The views of a scene show one set of named points, each view turned or mirrored, shifted and resized as a whole, with a little noise and some points left out.

Scene 1
View 1
<107>: [  1 -14  13  11   2 -25  -4 -17  -5  18 -37  -1  -3   4 -42  -9  14 -20
 -24   8   0]
<13>: [ -8   3  -1 -10 -21  -1 -24  27 -10   7 -16  10  -6   8 -12  -4  -4  -7
 -23   7   2]
<43>: [ -4   7 -14  10  -6 -24   3  20  11   6  -1  -5 -10  -4 -16  20 -10 -29
 -16   5  12]
<188>: [  8  13  -9   1  -3 -16   0   8  -4   2  -8   7  -2   1  -1  10 -11 -22
 -14   5   7]
<172>: [ -8   1   9   4   3 -18  -3  12   5   0 -16  -8  -4   6 -28  -6  12 -21
 -22  -6   6]
<197>: [ -2  -4  -6   2  -1 -21  -3   8   3   6 -10  -2  -1   2 -22  12   4 -21
 -23  -2   7]
<279>: [  6 -11  13   4   8 -24  -3 -20  -8  13 -33   3   4   6 -32  -6  14 -19
 -24  -1   1]
<48>: [ 13   3  -7 -13  -3 -10  -9  -4 -15   3 -16  16  10   6   1  10  -5 -11
 -21  -2   0]
<190>: [-16  15   1   9  -9 -12  -6  37   9  -3  -5  -9 -17   0 -21  -5  -5 -26
 -13   6  11]
<236>: [ -6  -9   9  -7  -1 -11 -13   9   0   2 -14  -2   3  11 -26  -3  19 -14
 -30 -14   2]
<158>: [  1   0   9   7  -8 -17  -9  -2 -10  15 -34   6  -9   2 -26 -11  -2 -16
 -19  16   1]
<89>: [ -1  19   0  -5  -4  -8  -5  21  -3  -7  -4   4  -2   4   0   1  -8 -19
 -14  -2   8]
<272>: [  7  -5 -10   1   3 -25   1  -3   0   6 -11   2   4   1 -15  20   1 -22
 -21  -5   6]
<219>: [ -5 -15   0   9  -1 -28  -3   0   5  14 -19  -5  -4   3 -38   7  13 -22
 -26  -1   5]
<156>: [  0 -12 -12  -1  -2 -21  -6   4   3   9  -8   1   3   5 -21  18   7 -18
 -27  -6   4]
<214>: [ -4  11  18   1   8 -15  -1   9   0  -7 -17  -5  -1   7 -20 -16  10 -23
 -18  -9   8]
<47>: [-15  -4   4  10  -2 -23  -3  18  12   6 -11 -12  -9   3 -37   1  11 -25
 -22  -3   9]
<28>: [ -8   0   9  12   5 -24   2   7   7   4 -17 -12  -7   2 -35  -5  11 -27
 -18  -3   8]
View 2
<48>: [ 1 -8 -9 11  1  9  6 17 -5 -1  1 -3 -2  0 -6  7 -1  9  6  4  0]
<279>: [ -2  -1  -6   7  -2  -4  -5   7 -10  14   0  -7  -4   4  -6   8  -2   7
  25   6   0]
<236>: [-1 -4 -2  4  6 12 -5  2  1 10 -8 -5 -1  0 -2  3  8  3 21  0 -1]
<219>: [  4  -3   3   4  -4  11  -8  -2 -10  12   1  -6  -4  -1   0   8  -3   9
  28   6   7]
<188>: [  3  -8   0  11  -3  12   7  12 -14  -4   7   0  -5  -1  -3   8  -6  14
  -1  -1   3]
<158>: [  5   4  -4   9  -2  -9  -6   6 -17  12   2   4  -7   2  -2  13  -4   5
  14   1   1]
<272>: [  2 -10  -1   7  -5  16   3   9  -8   1   6  -9  -3  -1  -4   7  -5  15
  16   7   6]
<197>: [ 5 -7  2  7 -3 17  0  4 -7  3  3 -5 -4 -3  0  8 -2 10 15  3  5]
<156>: [  7 -10  -2   8  -2  20   0   7  -4   3   3  -6  -3  -4  -2   7  -1  10
  20   9   6]
<172>: [-3 -2  7  2  3 11 -5 -3 -7  9 -3 -2 -3  0  1  4  3  9 16 -7  1]
<47>: [  4   0  14  -1   0  19 -12 -14  -9  12  -3  -1  -4  -5   7   6   3   7
  22  -5   6]
<43>: [ 11  -7  10   8  -7  24   1   0 -16  -4   8   1  -7  -6   5  10  -7  16
   5  -1  11]
<28>: [ -3   0   9   1  -2   9  -7  -6 -14  11   0  -4  -5   1   2   5  -1  12
  19  -6   3]
<89>: [  2  -5   2  10   4  13   7  10 -10  -5  -1   3  -3  -1  -1   4   2   9
  -6 -10   0]
<13>: [14  0 -8 13  8  8 -2 10 -5  3 -6 12 -3 -4  3 11  7 -4  2 -2  0]
<214>: [ -9   1   5   2   4   5  -2   1  -8   8  -3  -3  -2   5  -2   0   5  11
   9 -13  -3]
<190>: [  8   2  13   6   2  18  -4  -6 -16   2  -1  11  -6  -4   9   8   1   7
  -2 -14   5]
<107>: [ -2   2  -1   3  -4  -8 -11   1 -14  19   2  -7  -5   4  -4  10  -4   8
  32   6   2]
View 3
<48>: [ -4   1  17   5 -18   9  -7   1  -5  18  -2  17 -26   4  -7   3  -6  19
  -5  -9 -22]
<272>: [-15  -7  23  -4 -15  -7  -2  -5 -12  16  -6   7 -16   1 -16  -2  -8  -7
  -7 -14 -12]
<236>: [-19  -2  13   0  -6  -4  -9   4  -4 -11 -16  25  -1   0 -24  -3   0  -2
 -24  -6 -20]
<190>: [ 10  -5  13  12   7 -16   4  22   1  -8 -17  -7   3 -25 -11  -9  -9 -10
 -17  -3  -2]
<279>: [-32  -1   8 -14  -7  -3   0  -3 -10  -3   8  19  -2   3 -10   8  -9   3
 -14 -14 -22]
<188>: [  2  -3  20   5 -11  -4   4   6  -4  17  -3  -2 -19  -9  -3  -4 -12   6
  -2  -9 -11]
<43>: [  5  -9  22   4  -5 -16   1   6 -11  16  -7 -12  -9 -15 -14  -6 -14 -18
  -6 -12   1]
<197>: [ -9  -5  18   0  -8  -9  -4   2 -11   7  -8   8  -8  -5 -18  -3  -8  -9
 -13 -11  -9]
<219>: [-26  -6  13 -10  -5 -13  -3  -2 -16  -2  -1  12   4  -3 -22   2 -11 -17
 -18 -15 -10]
<13>: [ 12   7   3  18   0   6 -14  18  -2   1  -4  19  -1 -12 -12   4  -6  11
 -20  -5 -10]
<47>: [-16  -9  15  -2   2 -20   1   6  -9 -10 -13   4   8 -12 -21  -5  -8 -20
 -23  -8  -6]
<156>: [-11  -6  20   0 -14  -6 -10  -2 -15  12  -9  14 -10   2 -24   0  -6 -11
 -12 -13 -10]
<28>: [-24  -9  16 -10   1 -17   9   5  -6 -12  -9   1   2  -9 -13  -6  -9 -13
 -18  -9 -13]
<107>: [-35   0   2 -17  -1  -7  -1  -3 -17  -7  12  18  10   1 -14   9 -13  -7
 -19 -17 -18]
<158>: [-17   4   0  -5   2   0   4   6  -6  -3  15   9   3  -8   0   8 -16   7
 -14 -14 -16]
<172>: [-17  -6  16  -4  -1 -13   2   7  -1 -12 -14   7  -1  -9 -16  -5  -6  -6
 -20  -6 -16]
View 4
<197>: [ 1  9  8  4  6  0  6 -1  2 -8  3 -5 -5  1 -7 -4  5  4 -3  2  4]
<89>: [ -1   5   2  -4  -4   2   3  -4  -6  -5  -1   2  -2  10 -14  -7   5   2
  -4  -3  15]
<219>: [-1 14 12  9  9 -2 11 -1  3 -7  1 -9 -5 -5 -2 -1  2  6  0  6 -6]
<156>: [ 2 11 10  4 11  0  4  4  6 -8  6 -3 -5 -1 -6 -4  6  2 -4  1  3]
<47>: [ 0  9 10 11  4 -1 12 -9 -3 -6 -6 -7 -1  1 -7  0  5  8 -7  5 -9]
<236>: [-5 16 10  2  5 -2  7  6  0 -4 -7  3  3 -3 -8  1  2  2 -3 -3 -5]
<279>: [-9 20  8  0  5 -3 11  6  2 -7 -3 -9 -8 -8  1 -2 -3  2  9  5  2]
<28>: [ -2  13   7   7   0   0  15  -6  -4  -6  -3 -11  -2   1  -6  -1  -1  10
  -3   4  -6]
<272>: [ 1 11  5  2  9  0  6  4  4 -9 10 -7 -7  2 -6 -5  4  4 -3  2  8]
<107>: [ -9  21  11   4   5  -4  16   2   1  -6  -6 -14  -8 -10   5   0  -5   5
  11   8  -3]
<214>: [ -6  16   1  -2  -6  -1  13  -1  -9  -5  -8  -3   2   4 -10   1  -3   7
  -2  -3   0]
<172>: [-5 13  6  3  0 -2 11 -4 -5 -5 -6 -5  1  1 -8 -1  1  8 -4  0 -4]
<48>: [-5 13  4 -8  4  1  0 10  3 -6  5  2 -7  2 -7 -8  2 -4  4 -2 20]
<188>: [  0   6   2  -2   0   2   3  -3  -2  -7   6  -4  -8   9 -10  -9   5   2
   0   1  19]
<13>: [ -6   3  16  -1  -1   0   0  -5  -3  -2 -14  10  -2   1 -10  -5   9  -4
   4   1  13]
<190>: [  0  -2   9   6  -6   2   8 -18 -10  -3  -9  -2  -1   9 -14  -6   8   8
  -7   3   4]
View 5
<107>: [-13  -7 -18  -4   5 -13 -17 -12 -22  11  -1   4  -7  -3  20  -8   3  -5
  -1 -20  -4]
<190>: [ -6   2 -11  -6   1  14  -4  13   2   2  10  -3 -14  -3  -5  -3  -8 -20
  -7   7  -3]
<219>: [-15 -14 -10  -1   3 -19 -14  -2 -16   2   0   1   0  -3   8  -7  -6 -15
  -1 -15   2]
<272>: [-16 -11 -11   5  -7  -8  -1   6 -12  10  -4  -7  -2  -4   4 -16 -11  -6
   3  -9  13]
<279>: [-11  -9 -17   0  -1 -12 -10  -7 -20  14  -4   4  -5  -6  13  -6   0  -1
   4 -17   0]
<158>: [ -8   3 -24   4  -1   1  -9  -8 -11  14  -2   3 -10  -7  14  -4   2  -4
   1 -10  -4]
<13>: [  2   2 -22  14  -5   3  -1   6   1   7  -3   8  -4  -9  -5  11  -5 -13
   6   1  -3]
<214>: [ -8 -10  -9 -15   2   5  -3   7 -15  12   5   2 -10  -4   0   0  -2  -1
   5  -6  -3]
<89>: [ -5  -4 -11   1  -8  12   7  15  -2  13   0  -2 -10  -6  -7  -3  -8  -4
   7   4   5]
<188>: [-10   0 -14   6 -11   8   5   9  -4  14  -3  -8  -8  -7   0 -13  -9  -3
   4  -2  11]
<197>: [-12  -9 -10   2  -4  -5  -3   7  -9   6   0  -4  -4  -4   3 -10 -10 -12
   1  -6   7]
<236>: [ -7 -18  -9  -3   3 -11  -6   6 -14   6   0   7   0  -6  -2   5  -5  -8
   6  -8  -2]
<156>: [-13 -13 -10   7  -5 -13  -3   6 -10   5  -4  -4   1  -5   2 -10 -11 -14
   2  -8  10]
<43>: [-15   1 -10   3  -6   4  -1  11  -1   3   4 -13  -9  -2   2 -20 -13 -19
  -7   1  12]
<47>: [-13  -9  -7  -9   6  -4 -13   7 -11  -1  10  -2  -6   0   3  -6  -7 -20
  -7  -5  -2]

In a view up to two points have been moved. Name them for each view, in the order of its rows, or write none.
view 1: <279>
view 2: <48>, <47>
view 3: <107>
view 4: none
view 5: <219>
